Each row is a point on a landscape with many valleys, with its height.
A ball rolls from a point to the lowest of its 2 nearest points, and stops where none of them is lower. Distance is the straight distance between rows; heights are no part of it.
j168: [ -1  -8  -4  -2   3 -15   2  -4   2 -19  -7  -7  -8  -9 -12 -23  -2  12
 -13   2   3  -3]  height 2.43
j566: [ 14 -14   9  -5 -14  -2  -2   4  -2  10   4  -2  -5   3 -17 -22   3  -2
   7  -1 -21   0]  height 7.24
j127: [  2   1  -4  -1 -16 -15  -6  -8  17   1   0 -11  24  -6  18  26   2  11
  16  -3  -5  -2]  height 3.65
j290: [ 15   4  -1   1   4  -2  -7  13 -14  -8  -6   4  -4  -9  14  14  -4 -11
  -2 -11   1  23]  height 2.15
j453: [ -6   6  -6   1  21   3  -4   5  -3  -3  -5  16  12  -1  15  31 -16  -6
   6 -11   0  11]  height 3.09
j87: [ -2   3  -6   2  14   5   7   4   6 -19  -4  -4 -28  -1 -12   2   2  -1
 -13   2  12  -4]  height 4.66
j639: [-12 -12  -7  -8  -2   7   2 -18  16  28  -7  25  18   9  -5  -8  -3   6
   2   6   0 -13]  height 5.38
j625: [  7   1  12   9 -10   6  -1 -12  11   3  11   2 -12  12  -7 -26  -5  -3
  -9  17 -15   6]  height 6.53
j673: [ -2  13  -2  -7  14   6   8  19 -16   0  -2 -10  -3   3  -6  15   0 -10
  -9 -14  -2   1]  height 8.01
j21: [  1  18  -5   6  18  -2  -6   2 -14  -8   1   5  -5   3   8  22  -2  -4
  -3  -4  -3  23]  height 2.63
j260: [ 11 -10   3 -10 -17   4  -4  21  -6 -19   2   0 -10 -20  19   1 -18 -12
  15  -5  15   0]  height 3.63
j516: [ -5   2  -1   8   3  -9 -11  -9  11 -10  11 -17 -13 -10   2  -7  -3   7
   7  13   9   2]  height 6.56
j407: [ -6 -12  11  -3   1  -5  -8   7 -10   2   1  -1  10   8  17 -20   3 -13
  17   4   8  -8]  height 4.21
j46: [ -2   9   4   9  -8  -8   0  -9  14   2  10 -18   7  10 -10  -1  14  16
  -6   1 -14   6]  height 3.62
j75: [  4   4   2  -2  -8  13   0  -5  -4  -5   7  16  -4  26   4 -25  -4 -18
   8  18  -2  -3]  height 2.93
j567: [  1 -10  -6   5  18  10  -7  -1 -10  -2 -12  10 -28  -2  -8 -23  -4  -4
 -21  17  10  10]  height 3.42
j365: [ 18   4  -8  -9   6  -1   5   9  -5  -9  -8  -9 -31 -15 -18   1   3  -5
 -19   9   8  -2]  height 5.40
j662: [ -9  20  -6   6   6   4   3 -11   5   4  23   4   3  16   2  22  13  -6
   2  13   3 -17]  height 7.82
j686: [-18 -15  10  12  14  -9  -1  -5   3  12  -1   5  16   5  -1 -11   3   5
  -7   1   1 -12]  height 5.11
j459: [  4   8  -6  -8 -12   6   0  -6   0 -20  -1   3 -11  15  -5 -25  -3 -15
   9  17   5 -10]  height 1.96
j703: [  0  -8   4 -19 -14   5 -13  13 -14  -8  -7  -7  12   9   4 -22  -3   5
  23   4  13  17]  height 3.48
j831: [-11 -18   5   7  11  -6   0  -1   3   6  -6   1  13  -5  18  -2   4   0
  13   2   5  -3]  height 4.68
j592: [-14  -5  13   9  14   0  -2  -1  -9   5   8  -4  -1  11 -11 -19   7  -2
 -13  13  -1 -11]  height 5.58
j192: [ -2  -6   5   5   0 -16   8   2   1  12   9  -5  12 -15   7  14  10 -18
   1 -10   2 -25]  height 6.16
j636: [ -5   8   1  10  11   2   1 -11   6   9   1  -5  -3   0  -2   6   9  20
 -13   2  -9  17]  height 4.18
j525: [-11   4  -4  10   6  -1  -2 -15  23  -4  17 -11 -11   9   5   4  -5   8
  -2  17   9 -10]  height 6.98
j611: [  3  -2  -3  -3   8  19  -4  14   6  -7   9 -17 -22  -2  -7   3 -13  12
   4  -2   9   6]  height 5.25
j198: [  2   7  -5  -6   8  17   3   3  11  -5   0  -9 -10   0  -7  21  -8  12
   0 -15   0  15]  height 4.78
j863: [ -4  13 -12   6  20   2  -3 -10   4   9   5  23   7   3   4  27   1   5
  -6  -8   1   0]  height 3.56
j171: [ -5   7  -7   8   0   6  -2  -2  19  10  18  -5   0   9   3  16   5   5
   3   5   0 -16]  height 7.41
j928: [ -4   1   3   8  16   1   4  20  -3   0   9  -2  -4  10   2  14   0  -3
  -9 -13 -11   1]  height 7.79
j852: [  8   4  -3   4 -14 -11  -8 -17  13   7   1  -6   9  -3   6   1  12  14
  13  -1 -11   5]  height 2.91
j507: [-13  16  -6  -1  13  -5  -8  -4 -11  -7  -9  -4   0 -13   3  25  -1   5
  -2  -7  13  14]  height 3.08
j839: [  3 -10  12   6 -13  16  -2   5   5   5  11   6  12  23  13 -22 -15   4
   9   4 -15   1]  height 5.00
j455: [  0  11  -1 -15   1  13   7  14 -17  -5   1  -9  -1  15 -12   4  10 -19
  -1  -6   4 -13]  height 8.35
j782: [  8   3  -2  -6 -18  -3  -3   5  -3 -18   7  -6  -7   3   3  -8   1  -6
  14   6   0   5]  height 0.63
j990: [ -6   9  -4  -9  -2   6   6 -20   3   3   0  11   6  15 -11 -14  10  -4
  -7   6   1 -20]  height 4.56
j644: [ -9 -13   3   8  14 -10   9  -4   9  10  13  -3   1 -12  -7   6   5  -7
  -5  -4   6 -29]  height 5.71
j150: [ 14 -13  11   9  -9  -3  -3  -6   5  12  15  -4  -1  -1  -8 -33   3   5
   5  13 -11   5]  height 7.00
j553: [  9  -4  -4  13   8  -2   1  -5   7   4  -8   5  -4  -3   0  -3   6  11
 -10 -11 -16  16]  height 4.59
j464: [  1  -2  -1   4  -2   4  -5   6  -7   3  -7  19  16   7  11  -8   7   0
  10  -7 -14   8]  height 2.02
j474: [ -1 -11   1  -5   2 -11 -10   2  -3   0  -7  -6 -14  -6  -6 -28  -2   7
   1   7   9  11]  height 2.33
j882: [ -1  -3   2  -3 -24  -4  16   5   9  -2 -13 -13  17 -17   3  13 -13 -10
  -8 -17  -3 -13]  height 6.99
j199: [  7 -12   3  -4 -13  -5  -8  -1  16   1   5  -7  21 -15  23  24 -14  10
  27 -10   6  -3]  height 3.24
j641: [ -3   0   2  -9  -8  -2   0   3   3   7 -12 -10  19 -20  -5  32  -9   9
   1 -20  -4  11]  height 3.87
j743: [  9  -6   8   0 -25  -6  -1   7  10  -6  12 -12  14 -23  20  26 -20 -10
  15  -7   6  -8]  height 2.66
j968: [  2  -1   3   3   0 -11   4   1 -20   1 -22  20   6   2   1 -15  13   0
 -10  -8 -10   7]  height 2.53
j988: [  3   6  -2 -11  -2  12  -1  16  -2  -2  -4 -17  -1 -17   1  31 -20   1
   7 -16   6  17]  height 4.32
j849: [ -2   5   8   7  -6   2   5 -15   0   4  14   7   5  18   1 -19  10 -16
   5  13  -3 -15]  height 3.76
j811: [ -9  -9   4  10   4 -15  -1  -9  10  -2   7 -12  -2 -20  -4   0   2   4
   2   0   8 -14]  height 6.15
j3: [-12 -10  -7 -14 -11  -3  -3  -5  11  21  -8   7  30  11   0   4   7  14
  10  -2  -4 -14]  height 5.86
j930: [ -4  14  -5  -1  10   3  11   0 -19 -11  -8   8 -10   1 -21   4  14  15
 -24  -9  -1   9]  height 3.68
j400: [ -2 -10   3   4   6  -2  12  18   6   3   1   1   8   4   8  13  -1   8
 -10 -22 -16 -10]  height 7.58
j513: [-12   4   1  13  19  16   3   0  -7  -3  -3   6 -27   8  -1 -10  -1  -4
 -14  14   9   2]  height 3.96
j692: [  4 -20  -5  -6  11  -5  -3  10  -2   1  -7   2 -18  -7  -1 -24  -4  -8
  -8  17  16   3]  height 2.86
j30: [ -3 -10  18  -5 -13  26  -9   0   1   8   0   6   9  24   2 -34 -13   6
   8  13  -7  15]  height 4.57
j237: [  4  13  -7  -6   3 -12   3  -3 -19 -10 -20  18 -20 -26 -15  11  12 -10
 -16   0   9   2]  height 4.58
j384: [  3   0  -3  -9 -10 -10  14   3   5   4  -2  -2  19 -12   2  26  -4 -18
  -2 -11   0 -29]  height 6.58
j19: [ 14  -7   0  -4 -23   3   7  19   5 -16   4 -10   7 -18  16  14 -28  -7
  15  -6  11   2]  height 3.13
j533: [-11  -4   4 -11 -11  15 -10  -3   0   5   1  -5  16  18   1 -19  -7  14
  22  10   5   7]  height 4.04
j28: [ 8 10 -9  2 10  1 -3 -8  5 12  5  5 -4 -5  2 40 -4 -6  7 -8 -2 -6]  height 3.70
j53: [  4  -8   4   3  -6   5 -12  10 -14  -5   3  16  -8   5  15 -30  -6 -13
  14  12   7   1]  height 3.69
j677: [-16  -4  -1   4  -1   7  -6 -23  13  26   0  12   9   6   5  -2  -3  16
   3  10   1   8]  height 5.84
j573: [ 22  -6   0  -3  -5   8   5  -7  -4   8  -1   4 -28  -5 -21 -16   7   2
  -3   8 -18   0]  height 6.69
j221: [ -3  -2   5  13   6   4   2  -4   6  -5  10  -6  -8  15  -7 -21  -3   3
 -14   6 -13  -4]  height 6.05
j394: [ -2  -5   3  17   1  14  -3   4  12   0  10  10   0  18  20  -6 -13  12
   6   1 -10  13]  height 5.37
j98: [  1  12  -6 -11   6  -6   1   4 -22  -7 -25   7  -5 -15 -17   6  13   3
 -12  -8   7  13]  height 4.12
j891: [ -8  17  -2   5   9   2   7  -3 -10  -3   6   7   2  15  10  10   9 -16
  -2   0   9  -8]  height 8.23
j382: [  4 -14  -2 -17  -7  -1 -12  10  -6  -1  -8 -19  -4  -6  -8 -20  -5  11
  13   8  19  16]  height 2.89
j12: [ -7  16  -7  -6  -3  -8   5  -3  -3 -10 -17  -9  17 -14   3  28  -2   3
  -4 -15   7  11]  height 3.46
j370: [  2  14   4   3  -5 -14   4 -12 -10   3  -6   2  10  -2  -3   8  24  -7
   3  -4  -7  -4]  height 1.91
j748: [  1   1   4  10   6  -8  -3 -11 -21  17 -11  14   1  -4  -1 -10  22 -10
  -4   4  -5  -2]  height 2.68
j708: [ 13   2   3   0 -10 -11   2  13  -4 -11  -3  -6   5  -5   8   0   1  -6
  -5  -9  -7   7]  height 1.55
j503: [ -9   8  -7  -4   6  -3  10  -2  -7 -16  -4   2  -4   2 -26 -14   2  20
 -21   1   2  -9]  height 3.11
j502: [ 19  -1  -1 -13   4   2  -2   4  -9   7  -5   3 -30  -6 -15 -10   9 -13
  -5   7   2   9]  height 6.09
j137: [  9  18  -4   2  -4  -7   6  -6  -2   7   8   3   8   0  -3  30  14  -7
  -7  -6 -11  -6]  height 2.79
j194: [ -3 -11  -6  -3  -9  -5  13   6  19  -9  -4  -5   8   1   6   5 -10   4
  -6 -16  -3 -11]  height 7.32

Where does a ball stop that starts at each point below?
j673: j644
j662: j644
j625: j782
j198: j782
j573: j474
j611: j474
j237: j474
j863: j782

Call two points neighbours if one is among the 2 nearest of the other. Go from one point of each pair to the other, from neighbour to neighbour, staying as low as possible. Name the highest point that can't be avoided.
j743 and j852: j127
j474 and j852: j611
j464 and j370: j748
j743 and j782: j260
